A landscape with many valleys, sampled at points; each row gives a point and its height.
A ball rolls from a point to the lowest of its 5 nearest points, and stops where none of them is lower. Distance is the straight distance between rows; heights are no part of it.
K_600: [-25 -37   3  31  32 -20  -4 -23  -1 -48  -3 -14  33  42   2   5  51  11
  15 -40   6  34 -38 -17  22  -1  41  26 -30  13]  (h 1.69)
K_660: [ -7 -16  10  28  52  -7 -20 -44  -6 -51  12 -26  44  51  25  37  65  31
  11 -23  25  51 -45   5  42  -4  39   4  -7  38]  (h 3.02)
K_361: [ 14 -10 -26 -21 -15  39 -13  32   1   8  18  17  -3 -23  39   6  12 -15
   0  26   7 -14 -11  21  -9  -1 -11 -34  35 -13]  (h 3.35)
K_712: [-32 -24   8  45 -28 -48   2  17   2   9   6 -23  20  -7   4 -38 -32  12
  -7 -39 -16 -14  15   0  12  -9  11 -10 -20  30]  (h 2.46)
K_314: [-27  10  31   4 -19 -12  10  -2  14   2  12  -2  -6 -14 -31   7 -27  10
  17 -37   4 -38  45  16  -9  18  15  28 -23  29]  (h 3.97)
K_745: [ -9 -25  15  10 -62  10  10  39   0 -20  20   2  22 -22 -17 -23 -10  54
  20 -11  16 -40  34  13  -7  -9   0  49 -21  36]  (h 6.42)
K_966: [ -3  15 -28 -36 -13  53  -5 -26   3   3  16   6   9 -20   5  32  39  16
   1  31  34  -2 -28  24 -30   3  22   4  29  18]  (h 3.24)
K_693: [-23   8  12 -63  24  36  -7 -32  30  18  26  30 -28 -49 -10  31 -11 -19
  31   9  13 -17   2  15 -15   7  -2  -1  10 -27]  (h 2.40)
K_287: [  7  -8  11 -21 -18  11   6  -5  33   2 -17   6 -52 -55 -13  -6 -35  -2
  36  24  -7 -21  28  12  -3   0 -34  27 -13 -37]  (h 4.03)
K_315: [ -7 -42 -37  14 -30  13 -17  55  29  29  23 -20  25 -33  39 -49  -3  11
 -14  15 -15  -4  -4  31  17 -22 -11 -52  31   3]  (h 4.01)
K_619: [  0   9 -44 -21  40  -2 -14 -20  -5   8   7  12  -3   0  30 -21  13 -13
 -25   2 -31  17  -3 -16  23 -11  -2 -50  17 -23]  (h 3.22)
K_889: [-23 -23 -17   3 -40 -16  -3  45   8  33   4 -14  15 -34   2 -46 -14  11
 -14  17 -20  -3  24  11  21  -5 -29 -55  19  12]  (h 3.33)
K_513: [-26  27   6 -44 -14  33   1 -26  22   7 -12  -1 -11 -47 -27  26 -30 -18
  38  21   0 -29  28  -2  -8   1  -8  26   1 -21]  (h 3.18)
K_500: [ -5 -40 -19  13  -1 -25 -18  19  12  20   2 -33  23   8  52 -26  31   7
 -19 -18 -18  11   2  20  47   4   8 -29  -9  32]  (h 4.48)
K_140: [ 19  18 -21  20   2 -39  -8  23 -13   4 -31 -16 -10   1  15 -33  15 -16
 -29 -12 -42  36  26 -23  36  -7 -10   2  -1  -3]  (h 4.51)
K_17: [  3  26 -17 -22  59 -40  -3 -59 -17  16 -27 -10 -25   5   0 -20   2 -56
 -32  -3 -39  39  -1 -36  46  10 -11 -36  28 -39]  (h 2.79)
K_230: [ 11 -30  -4  36 -18 -31   1  45  11  -2   3 -21  19  11  23 -49  18  11
 -12 -27 -22   0   5  -9  16 -23   1  13 -10  27]  (h 3.53)
K_356: [ -5  14  18  11 -10 -21  13  -2   3  15 -13   6 -20  -3 -57 -17 -50 -12
  -6 -17 -21  13  33 -10  -1   7  -2  13  -8   5]  (h 3.00)
K_58: [ 25  -9 -34  28 -45  18 -12  59  -9  11  28  -4   9  -1  67 -37  30  30
 -28  30  -2 -28 -30  13 -39 -28 -14   3  29   7]  (h 6.20)
K_192: [ 17  17  -8  15 -39 -29   0  29  20  11   0 -13 -15  -4 -33 -45 -29   1
  -9 -17 -28 -23  52  -6  12   2 -33  19 -17  -3]  (h 3.68)
K_465: [  3 -15 -18  16 -21   9   2  13   9  12  23  -5  29  14  28 -13  18  26
 -14   2   9 -16  -5  24  18 -16  20 -11  10  57]  (h 4.24)
K_222: [ 43  25 -49   4 -13  26  -8  19  42   5 -25   5 -32 -21  20 -33  -2 -18
 -25  31 -31 -15   0 -23 -19   5 -47 -17  18 -61]  (h 2.80)
K_770: [  9  15 -10 -11  31  36  -7 -38  14  12  20  42  -4   0  -2  70  11 -17
  14   8  16  12 -20 -10  -4   7   0 -21   6 -24]  (h 4.02)
K_673: [-22   9  16  19  21 -31   2 -19   1 -14 -16   4  18  29 -15  32  27   2
  -5 -31  11  43 -30 -22  15  19  19  20 -10  14]  (h 3.49)
K_242: [ -7   8  40  31   1  18  18   1 -14   1   3  10  14   5 -18  37  -1  16
  11 -24  38  -5  -7  -3 -26  20  28  27 -11  26]  (h 3.71)
K_863: [ -6 -49 -13  -5  35 -53 -13 -34  -1  -3 -22 -41  37  22  44 -20  31 -21
  -5 -11 -36  49 -18 -10  78 -19  22 -24 -17  45]  (h 4.66)
K_849: [-23  10 -48 -31  10  25 -12   7  13  34  29  10  18 -26  14  17  -4   0
  -6   8   6 -17   4  32  12 -10   5 -35  14   4]  (h 2.47)
K_830: [ 26  22 -22  10 -31   4 -12  23  14   8   1 -11   0 -10  15 -13  -6   7
 -21   6 -27  -5   0 -11   6  -3 -34 -12  15  -7]  (h 2.09)
K_38: [-38 -11 -12 -40  -1  40 -15  -4  44  21  28   4   0 -48   3   1 -23   5
  31  31  15 -13   9  25  -1 -12   4 -12  11  -1]  (h 1.31)
K_493: [ 38  13 -18 -29 -18   4  -5  22  46  12 -14  11 -32 -40 -17 -58 -33 -18
  -4  48 -41 -31  21 -17   5   2 -58  22  -8 -65]  (h 2.04)
K_680: [  8   9 -23  14  30 -15  -5 -13  -9  -2 -19   5  21  50  32   9  44 -16
 -25   1   6  39 -17 -29  16 -12  -8   5  -3  -2]  (h 5.10)
K_926: [-30   5  -5 -18  -2 -30  -7  12   6  10 -10  -2  -7 -13 -20 -34 -31  -2
 -19   3 -28  10  22   1   6   2  -2 -42  -2  -8]  (h 3.17)
K_373: [  1 -12   7  23  19  36   2  -3 -35 -22  35  -1  29  35  12  39  42  23
  16   3  53 -13 -43  -8 -26  -5  22   7   5  48]  (h 5.57)
K_634: [-19   2  38   4 -29  35   8  -6 -16  -6   6  -1 -10 -27 -32  34 -17  27
  33 -19  30 -42  10  23 -40  30  -5  38  -7  39]  (h 4.85)
K_219: [-16   6  41  29  16 -48   0   2 -16 -21 -18  -9   4  41 -27 -16   1 -11
  -3 -63 -30  23  -8 -22   9  -7  25  37 -44   4]  (h 3.88)
K_280: [ 10 -27  10  27 -55  -8   5  75  17  -5  30 -17  27  -8  21 -52  -4  23
  -1 -15   9 -48  21  25  -9 -12 -19  22   0  41]  (h 5.41)
K_261: [ 28  19 -11  21  26  -9   3  -7  -5  21 -22  12 -27  14   0  17  31 -22
 -16  20 -20  33 -13 -34   9  -4 -18 -10 -12 -40]  (h 3.87)
K_542: [ 19 -37  -9  26 -59   3  13  58   9  13  43 -33  31 -11  39 -43  -2  21
 -18  -9 -20 -13   6  42   5 -34  -4 -18  17  39]  (h 4.67)
K_210: [ -1 -23  34  30 -31  19   3  31 -10 -16  15  -7  24  -8  16 -18  11  47
   7  -5   7 -40 -15  22 -26  -3  18  38  -6  39]  (h 5.64)
K_133: [ 10 -24  27  25 -31  56  15  12 -19 -19   5  23  21   3  -1   7  20  24
  26  17  34 -25 -15  14 -43   1  -3  44   5  10]  (h 6.12)
K_410: [  8  -3   8   5 -34   4  12  17  22  12  -7   6   1 -44 -22 -25 -31   6
  32  -8 -14 -32  45  32  -2   8 -14  33 -18  -5]  (h 4.83)
K_577: [ 20 -58   8 -12 -34  54   4  25 -34 -39  38  13   0   0   4  -3  28  48
  33  49  75 -40 -21  44 -52  12  11  56  11  52]  (h 5.61)
K_510: [-40 -15  11 -34 -26  -8  -6  -5  24  18   7  -9 -26 -49 -28 -22 -44   4
  22  21 -14 -31  39  32   6   7  -8   1 -12 -16]  (h 3.32)
K_436: [ 17  -6   3 -18 -31   7   6  31  35   8 -12  -4 -20 -50 -22 -53 -35   3
  20  21 -34 -40  50  17 -27  -3 -25  13  -8 -28]  (h 3.70)
K_398: [ 19 -46  -3  45  44 -36 -10   9  -7 -38 -36 -12  21  49  37 -29  58   2
  10  -9  -6  29 -43 -50  22 -28 -11   8 -39 -17]  (h 4.93)
K_207: [ 14 -14 -10 -13 -10  47 -12  17  -2  20  -1  14  -1 -12  14  43   9  11
   5  33  41 -14  -3  23 -36  -5 -17   6  13  14]  (h 4.71)
K_370: [ 21  43 -22 -10  63 -22  -3 -50 -17   9 -45 -11 -12  30  -1  33  27 -41
 -24 -27 -19  63  -2 -37  31  22 -13 -29   0 -25]  (h 3.21)
K_899: [-31 -25  -4   1   6 -38   0 -24  -5  -8   7 -17  16  11   8  10   3  14
 -19 -39  -7  24  11  24  23   5  48 -35   0  50]  (h 2.77)
K_758: [ 19  13  27 -12 -31  58  25  -4 -35  24 -35  16 -43 -10 -11  20  -8 -12
  37  31  24 -21 -13  -9 -51  10 -36  43  -2 -43]  (h 0.91)
K_482: [ 12  21 -27  -7  25  11 -16 -23   9  12   0  10  -7   8  17  25  12 -18
 -13   1   5  25   4 -13  21   6  -6 -35   6 -25]  (h 3.69)
K_819: [ 30  35   8  18 -12  -2   3  12  -3  13 -23  20 -28   0 -15  20  -6 -14
   9   3   0  -5   1 -21 -23  26 -27  16 -15 -44]  (h 3.65)
K_941: [ -4 -29  10  37  22  11  -9  14 -22 -34   5   9  41  30  -1  11  25  36
  -2 -42  25   4 -20  -8  -2 -10  46  40 -21  11]  (h 2.05)
K_925: [-59 -19   9 -26 -30  28   0 -27  27   7  32 -29 -11 -71  -6  -1 -37  29
  44  31  30 -40  24  54  -9   5   8   9 -10  11]  (h 4.13)
K_86: [ -1   7  -5  -2  31 -66 -20 -20  -9 -21 -16 -17   7  22   5  -4  27 -11
 -19 -26 -30  59  -9 -17  50 -10  30 -20 -17  25]  (h 4.43)
K_115: [ 30  10  18  18 -13  42  20  10 -32   8   1  20 -11  30  26  33  40  -4
   0  44  52   1 -59 -21 -38   8 -10   6  20 -35]  (h 5.92)
K_228: [-32   5  31  -1   3 -11  26 -32  12  -7 -10   8  -9   1 -26  46 -52 -22
   9 -26   9  11  21   0 -27   9  14  -5 -24  -6]  (h 3.83)
K_613: [ 48  21 -38  26   2  16  -1  15  -4   0 -15  -5 -34  14  59 -13  29 -17
 -27  37 -24  21 -28 -39  -2   1 -45 -30  -3 -60]  (h 3.67)
K_456: [  9  20 -12 -48  14  81  16 -26   2  25  -3  39 -23 -19   3  22   5 -25
  14  52  32  -8 -21   3 -25   7 -40   3  21 -59]  (h 3.80)
K_661: [-14  -4  -2 -14  30 -47  13 -34  -2  -6  -4  -7   0  33 -20   6 -32 -34
 -24 -34 -25  32  18 -25  21   8  26 -45  15 -16]  (h 3.13)
K_40: [-11 -14  -3   7  22   6   6 -25   0  -3  14  -2  35  12   3  45  17  36
  -8 -10  33  17   1  18   6  17  42 -28   5  36]  (h 3.61)
K_249: [-20  18  19   3  16 -39  18 -41 -18  -2   8  -3  22  48 -27  51 -27  -1
  -1 -38  26  35  17  -5 -18  25  38 -19 -18  30]  (h 3.30)
K_441: [ -6 -20  -3 -28 -28  33  -9   9  13  16  32  -3   1 -44  12 -11 -16  32
  29   4  15 -53  24  52  -4 -17  -6   7   4  13]  (h 3.38)
K_735: [  0 -36  17  34  21 -65   5   6 -16 -24  -6 -25  34  16  36 -54  19   9
 -10 -27 -33  29 -11  -3  35 -37  34  17 -24  33]  (h 4.47)
K_982: [ 40   8 -18  -4 -20  70   3   7 -12   9 -11  37 -18 -16  42   4  31   0
  13  61  49 -22 -26  -4 -39   1 -33  16  34 -31]  (h 4.54)
K_22: [-24 -13  52  30  16  23  -1   4 -28 -27  34  14  25  27 -26  23  -2  47
  16 -40  45 -22 -50  -9 -22  13  44  44 -12  17]  (h 2.87)
K_32: [ -8   2  -5  20 -12  42   0   3 -17  -6  25  12   9  -7  20  16  -1  44
   8   1  45 -30 -13  27 -24  -3  26   9  18  46]  (h 5.02)
K_71: [ 24  -3  14  24 -27  13  17  26 -11 -20  10   7  13 -14  -2 -16 -10  10
  15   1  22 -25  -4 -13  -8  -1 -21  35 -27   7]  (h 6.10)
K_474: [ -4  19   0 -20  44  -4  -6 -36  10  -1   8  35   0  32 -53  48 -13 -45
   1  -8   5  34  -1 -12  -4  24  13 -18  10 -30]  (h 3.46)
K_665: [-26 -13 -25 -61  13  63 -21  -9  17   7  34  11   0 -36  14  12  -3  10
  19  37  37 -24  -9  48 -22 -13  -7   5  43  11]  (h 2.33)
K_437: [-38 -41  13  13   5 -83   4 -20 -27  -5 -12 -35  24  34   8 -39 -17   9
 -15 -39 -14  25  22 -19  39   5  47 -23  -9  48]  (h 4.04)
K_154: [ 19  14 -16  32   1   6   4  16 -13 -18   0  13  25   9  36  18  28   5
 -15  -3  31   2 -26   4  -2  -8   4  12 -11  11]  (h 5.45)
K_47: [-22  11   2 -18  10  18  -9  -8  -9  -8   5   9   1   2  -5  45 -18  13
  -5   1  28 -13  10   9 -10   8  14   8  -9  13]  (h 4.59)
K_670: [ -2 -12  -3 -27 -36 -34  22  19  22  12  -4 -12 -25 -17 -42 -59 -64   1
  10   7 -35 -29  55 -11  -3  24 -20  -8   2 -16]  (h 3.07)
K_445: [ 11  -6 -10   3 -24  42  -7  31  -5   6  23  -1  21  -1  20 -10   8  23
  -4  23  44 -12 -28  20 -35  -8  -6  20  19  30]  (h 5.80)
K_283: [-14  21 -16 -28  50  16 -24 -56   2   1  31  20  13  16  -9  74  -1  11
   3   0  29  22  -9  23  -5  20   8 -34  10  21]  (h 4.26)
K_245: [ 34  19 -47 -12  50  -5 -37 -27  11   9 -12 -13 -25  11   9 -39  23 -25
 -34  14 -49  44  -7 -32  38   4 -26 -32  19 -47]  (h 2.84)
K_785: [ 47  19   0  13 -39  -2   7  29  10  15 -16  11 -25  -2 -13 -39 -23 -16
   7  34 -28 -13  23 -33 -12  26 -44  20 -15 -55]  (h 2.74)
K_106: [ 45  27 -34  11   5  50   8  -8 -18   6  -1  28 -15  15  42  50  37 -16
 -11  51  46  20 -38 -16 -21   5 -23 -16  14 -36]  (h 5.20)
K_100: [ 17  19  -4  17   7  22  15 -12 -18 -10  -3  21  -3  37  11  58  33  18
  -4 -13  29  18 -40 -11  -2   8  10   7   5  -8]  (h 5.36)
K_703: [ 11  26  19 -44  19 -16 -24  17  47  14   2  19 -42 -32 -39 -31 -35 -39
   6  41 -38 -40  25 -19   4 -14 -29   5  22 -54]  (h 2.16)
K_178: [  9 -70 -24  31  40 -30 -23  -1 -12 -32 -18 -16  44  43  47 -25  66  12
   9  -7 -13  19 -32 -16  25 -18  20   6 -29  17]  (h 4.08)
K_533: [ -4  -6  31 -12 -48  27  10  16   2 -20   1 -10  14 -41 -10   6 -20  32
  27  22  42 -52   8  44 -20  13  15  43  -8  43]  (h 6.01)
K_603: [ 30  21   8 -18 -10 -49  10   2  -4  11 -27 -15 -38 -14 -38 -53 -42 -29
 -18 -16 -42  -1  33 -35  13  21 -21 -14  17 -50]  (h 2.62)
K_639: [-32   1  20  -5  13   2 -19 -17  -2 -20  25  -3  31  33  -9  31  21  10
  -4 -32  32  10  -5  15   8   9  64  -5  -2  47]  (h 4.10)
K_270: [ 50  17  -9  -4 -11  13   4   6  30   2 -11  25 -31 -37   3  -8 -35   4
  22  24 -27 -19  16 -17 -15   9 -47  12   2 -50]  (h 2.90)
K_90: [ 11 -35  -4  36   9 -18  -4   9 -17 -26 -10 -18  32  28  30   2  61  19
  -5 -19   0  15 -31   3  17 -16  41   7 -26  37]  (h 3.15)
K_160: [  8  -8  10  55 -34 -29  17  53  -9 -37 -21 -19  16  29  -3 -48 -12  19
 -13 -39 -15 -21   8 -19  -1 -10  -2  32 -29  13]  (h 3.40)
K_755: [ 15 -39 -33  16 -35  34   3  41 -19  -2  47  -6  16 -20  53 -30  22  27
 -16  25  38 -34 -20  44 -26 -37   4  12  26  39]  (h 5.53)
K_379: [ 72  16 -13  25 -52  39  21  28  11  -1 -19  26 -41  -4  30 -21  23  -9
 -11  48   2 -12  -7 -12 -25   3 -70  24  -1 -48]  (h 6.14)
K_458: [ 18  -3  -9  37 -12  -5  -6  37   5  -4  -3 -17   7   9  50 -27  28   9
 -31  -5  -6  26  -9   6   5 -12  -8  10   3   7]  (h 4.18)
K_994: [  6  29 -18 -48   7  37 -18  11  24  16  13  31 -24 -45  13  11   4 -25
   9  40 -23 -23  13  -5 -14 -17 -39  -1  29 -54]  (h 3.31)
K_364: [ 11  39  17  -2  47  -3   0 -58 -23   8 -19  11  13  42 -42  61  -3 -40
   4 -27  18  33   1 -30 -18  20   1 -12  -4 -25]  (h 3.89)
K_922: [ -8  21 -17 -32  34 -15 -16 -11   7  12  -5  -1 -13   1 -22   1  -1 -17
  -3  -3 -19  14  12 -19  -1   7  -4 -35  18 -22]  (h 3.62)
K_853: [-15 -39 -13  35  17 -26 -23  20   0 -15   4 -51  34  33  45 -36  42   2
  -9 -26 -30  24 -19  -5  47 -32  16   2 -10  44]  (h 4.12)
K_991: [  3  35  36  11 -11  11  16 -27 -23  -2 -29  31 -10 -15 -32  50 -31 -20
  28  11  20   0   4   9 -28  15  -3  28 -15 -19]  (h 4.60)
K_955: [ 11  17  43   1 -43  55  24  14  -1  -3 -22  12 -19 -39 -14  27 -12  17
  44  21  24 -29   4   9 -40  28 -20  51 -14  -6]  (h 5.22)
K_440: [ 17  27 -28 -36  26  -4  -4   9  11  16 -10  21 -31 -19 -35 -40 -38 -28
 -15  16 -45   2  25 -38  14   0 -41 -23  16 -45]  (h 2.39)
K_959: [-49 -24 -12 -18   4 -28  -7  -9  13   6  27 -36  25 -11  -3  -8 -38  14
  -4 -20   2  -1  20  15  10   3  28 -32  18  29]  (h 2.10)
K_113: [-46   1  17 -15   8 -28   5 -13  18   0  22 -12  20  11 -14  29 -49   5
  -2 -36  -1  -9  19  11  -2  11  46 -22   0  43]  (h 2.56)
K_119: [ 15   7 -27  -5  -7  40 -23  21  34  21  10  17  -4 -32  16 -10  -1  13
 -10  15  -8 -36  17  28  -4 -11 -25 -11  18 -33]  (h 3.55)
K_907: [-45  -8   6  -2  10 -60  22 -30 -34 -36   2 -25   9  24 -32  25 -31  -9
 -15 -44  -7   1   3  -5  25   6  40 -14 -22  45]  (h 3.12)
K_209: [ 26  37  21   5  14  39   8  -8 -14  17  -4  32  -8  19 -15  65  28   8
  -6  18  36  18 -26 -19 -28  18 -14  15 -12 -17]  (h 5.07)
K_904: [ 21   4 -20  34  26 -31 -22 -41  -9  -1 -65 -18  12  39  45  -6  63 -32
  -7  25 -28  46 -36 -35  39 -11 -17 -14 -10  -8]  (h 5.47)
K_253: [ 19  19  34  52   2  12   6  25 -21 -23 -24  17  16  16 -13  19   7   8
  -3   0  -7  11 -20 -34 -19   8 -10  31 -20  -6]  (h 4.87)
K_50: [-11 -23   5  17  41 -33  -1 -42 -12 -19  -8 -31  42  36  18   0  39   5
  -4 -22   8  45 -16   8  42  -6  47 -22 -16  51]  (h 3.34)
K_687: [-12  -4  20  20  12 -75  15  -8 -30 -27 -13 -17   7  46   0 -10  20   0
 -19 -40  -9  34   9 -26  31   2  46  -4 -32  50]  (h 3.66)
K_671: [ 37  -1   8  10 -42  18  20  32  17  -5 -17   8  -8 -19  -5 -12  -7  17
 -11   1   1 -19  -9   9 -24 -13 -34  24 -14 -19]  (h 4.86)
K_205: [ -8  -2 -28 -31   4  -9 -20  35  34   2   1  16 -19 -19   2 -37 -14  -8
 -16  31 -40 -11   3  -8  32 -11 -28 -39  38 -41]  (h 2.73)
K_355: [ -6  24  -8 -43  -6 -22 -12   3  13  24 -17  12 -21 -18 -32 -31 -54 -14
  -6   9 -47 -15  49  -2  -2   2 -30 -25  10 -26]  (h 2.71)
K_189: [  1  12 -37 -41  33  23 -40  17  33  13  18  16  -3 -16  24  -2  11 -15
 -13  19  -7   7  -1  11 -13  -5 -33 -23  27 -27]  (h 3.03)
K_354: [-17 -26   1  -9  14 -73  13 -33 -27  -3 -22 -32   2  20 -11 -30 -24 -16
 -15 -35 -41  47  14  -6  39  13  26 -45  -1  12]  (h 3.60)
K_839: [ -4 -20  44  -7 -56  58  44  20 -28 -22   8   2 -16 -23 -27   3  15  33
  57  29  67 -59 -17  29 -48   3   2  76 -16  29]  (h 6.82)
K_233: [ 52  12 -18  28 -26  39   7  28 -19  -2  -7  19 -11   9  63  -7  30  -4
 -38  36   4  -2 -25  -6 -34  -9 -35  22  21 -19]  (h 5.14)
K_772: [-35 -20 -17 -22  -8  19 -16  -8  24  19  26  -7  -1 -32  -2  16 -26  21
   7  -9   6 -27  11  33 -12  -2  14 -30  12  21]  (h 2.34)
K_358: [ -5  16  11  31  28 -10  -5 -24  -7   1 -22  13   5  23   3  29   4 -10
 -24 -31  -4  25   2 -20  29   1  -6  -1 -10   7]  (h 4.65)
K_475: [-31  24  27 -50 -14  27  28 -22  48  -4   8 -15 -63 -62 -53  22 -38 -27
  48  28   7 -21  19  51  -2  -9   7  47 -14 -51]  (h 4.05)
K_485: [ 13 -36  -1  10 -15  40  -5  31 -39 -12  46  12  20  36  24 -12  39  37
 -10  13  60 -26 -63   4 -29 -16  27  30  11  30]  (h 5.96)
K_185: [  4  20   7 -42   3  53  -7  -3   4   5   3  33 -16 -53 -17  21  -6   1
  22  38   2 -21  26  13 -10  -9 -26  32  17 -45]  (h 3.37)
K_272: [  2  24  -2 -28  26 -65  12 -38 -31   9 -35 -10 -27   1 -36 -27 -29 -48
 -35 -32 -42  25  26 -32  13  -1  10 -26  19 -18]  (h 2.81)
K_868: [-19  31  16 -48  20  35 -28 -64  18  20   7  16 -46 -31 -40  27 -19 -49
  32  20  -5 -12   1  -7 -14  -3 -18   2  14 -37]  (h 2.83)
K_278: [ 18 -14   6  45  34  -8   5  -3 -17 -29 -12  -1  19  63  35  17  74 -20
 -11  21   6  38 -59 -47  -3 -16 -21  18 -32 -41]  (h 6.16)
K_306: [-29 -17 -43 -12   5  -3 -23  18  32  13  32 -10  23 -13  29 -41   2  14
   4   1 -35  -1   6  31  50 -17 -11 -67  23 -11]  (h 4.06)
K_658: [-16  18 -10  -7  40 -17   3 -43  18   3  15 -19   4  33  25  35  29  -8
  -1 -12 -14  37  11  -4  16   5  19 -39  -1  11]  (h 4.31)
K_788: [-20  -7   7 -32 -37  30   2   7  14  -3   4   7 -23 -38  -7  19 -17   2
  31  14  26 -58  21  44 -25   8  -6  46 -18  13]  (h 4.81)
K_6: [-49 -31   9 -33 -61 -27   0  37  35  39  32 -23   6 -38 -15 -69 -70   7
  16   7 -26 -25  36  27  24   1  -5 -39  14 -11]  (h 2.23)
K_501: [-28  22   4   2  21 -23   1 -33  -1 -11  -1   8  -3   8 -25  21 -28 -28
 -16 -53   8  17  16   3 -12   6  34 -12   8  26]  (h 3.23)
K_910: [ 20 -18 -29 -25 -24  63  -4   0 -32 -10  36  11   4  -2  23  27  16  32
  12  55  72 -30 -38  39 -49 -12   6  11  30  44]  (h 4.49)
K_415: [ 10  28  26  30  21 -37  18   5 -40   2 -40   6  -2  51 -28  24  37 -15
 -13 -25 -11  39 -23 -42  -1   1   3  16 -25  -2]  (h 4.11)
K_11: [ 30  14 -17  38  16 -38  -9   3 -11 -12 -42 -11 -11  43   4 -14  33 -27
 -30  -1 -33  41 -25 -48  18 -16 -18   9  -9 -20]  (h 4.63)
K_74: [  5   9  23 -30 -32  54   2 -19  -7 -12 -12  -1 -40 -67 -21  21   0  15
  40  45  29 -12  -1  19 -27   6 -29  41   1 -30]  (h 4.77)
K_460: [ 41  44  17  26 -14 -29  18  16  -2   8 -43   6 -30  20   0 -12  -5 -14
 -19  16 -28  11   5 -53 -12  -1 -15   7 -18 -44]  (h 3.29)
K_657: [-20 -11   6  11 -40  -4   5  33  -3   5  28 -12  17 -18  -8  13 -28  37
   7 -15 -10 -18  20  36   4   6  16 -17  -1  53]  (h 3.20)
K_635: [-38 -21  13 -13 -42 -45  25  10   8  15  21 -33  25 -19 -22 -43 -71  -5
   5 -18 -19 -14  43  13  -7  14  27 -37  -5  22]  (h 1.34)
K_62: [  9  12 -14 -30  45 -34  -2 -19 -10  19 -13   2 -56   1 -14 -53  -6 -38
 -32   2 -54  14   7 -45  24 -14 -11 -38  30 -38]  (h 2.59)
K_250: [  9  14  14  16  54  -3   9 -22 -10  -5 -11   9  11  51  16  70  52  -1
   4 -20  23  29 -31 -15   7  14   8  -3   0   4]  (h 5.17)
K_417: [-33   1  40  25  27 -24   5 -16 -26 -52  15   6  56  49 -42  15  10  23
   9 -62  22  18 -26 -10  -2   8  54  33 -37  29]  (h 2.86)
K_694: [ 11  -8 -23  18   4 -20  -2   0   3   7   8  -4  -6  13   0   1  10  -1
 -16 -20 -15   3  13  27  34   8   5 -31  11  21]  (h 3.75)
K_335: [-19  18  46  29  40 -20   1 -16 -39 -14  -3   7  13  59 -39  35  25   4
  11 -57  17  20 -18 -30   9  10  36  14 -38   9]  (h 3.36)
K_767: [  1  18  12  30   0 -63  16  -9 -40  -2 -39 -13  -3  28 -10 -29 -13 -23
 -23 -40 -16  44  10 -26  39  -9  12   5   2  23]  (h 4.07)
K_602: [  1  28  55  24  26  -6  12 -20 -30   6 -41  24  10  53 -41  59  25 -10
 -14 -34  20  37 -26 -16 -13  18  13   7 -27 -16]  (h 4.19)
K_469: [  4  32  15 -10   6 -12   3 -22  -7  11 -24  22 -41   3 -46  26 -44 -49
  -8 -31 -15  -7  22 -35 -10  22   1   8   5 -36]  (h 2.92)
K_111: [-12   1  -1 -45  -7  -3   1  21  54   4  21  10 -20 -46 -24 -30 -48 -11
  30  37 -33 -27  22  12  10 -14 -31  -7  15 -42]  (h 2.57)
K_791: [-24 -48 -10  -2  25 -57  -8   1  -3  18   0 -67  24   2  36 -43   6  -6
 -17  -4 -25  34   1  19  65 -22  14 -72  18  26]  (h 5.04)
K_82: [-14   7   6  -7   7 -56  22 -27 -16   1 -12 -13  -6  27 -35  14 -41 -20
 -35 -42 -43   0  15   6   7   7  32 -23   0  20]  (h 3.48)
K_45: [-33 -21 -23 -39 -10  59  -7  15  16  23  39 -11  11 -43  16  19 -11  45
  27  42  31 -30   8  62 -19  -3  13  -8  16  55]  (h 3.06)
K_275: [ -6  15  28 -42  17  -8  -1 -25  26   7 -15  20 -31 -32 -56  -6 -54 -44
  17   4 -31  -7  37  -3 -18   4  -3   2  10 -24]  (h 2.49)

For each start below, name the point where the ball stops.
K_839 => K_600
K_445 => K_38
K_278 => K_493
K_904 => K_493
K_245 => K_493
K_767 => K_493

Call two points neighbours if one is among the 5 nearest of the other. Go from one point of each pair to the other, from neighbour to neighbour, staying as low as possible. Name the highest point that can't be avoided.
K_600, K_635 => K_50
K_38, K_758 => K_819
K_38, K_635 => K_772
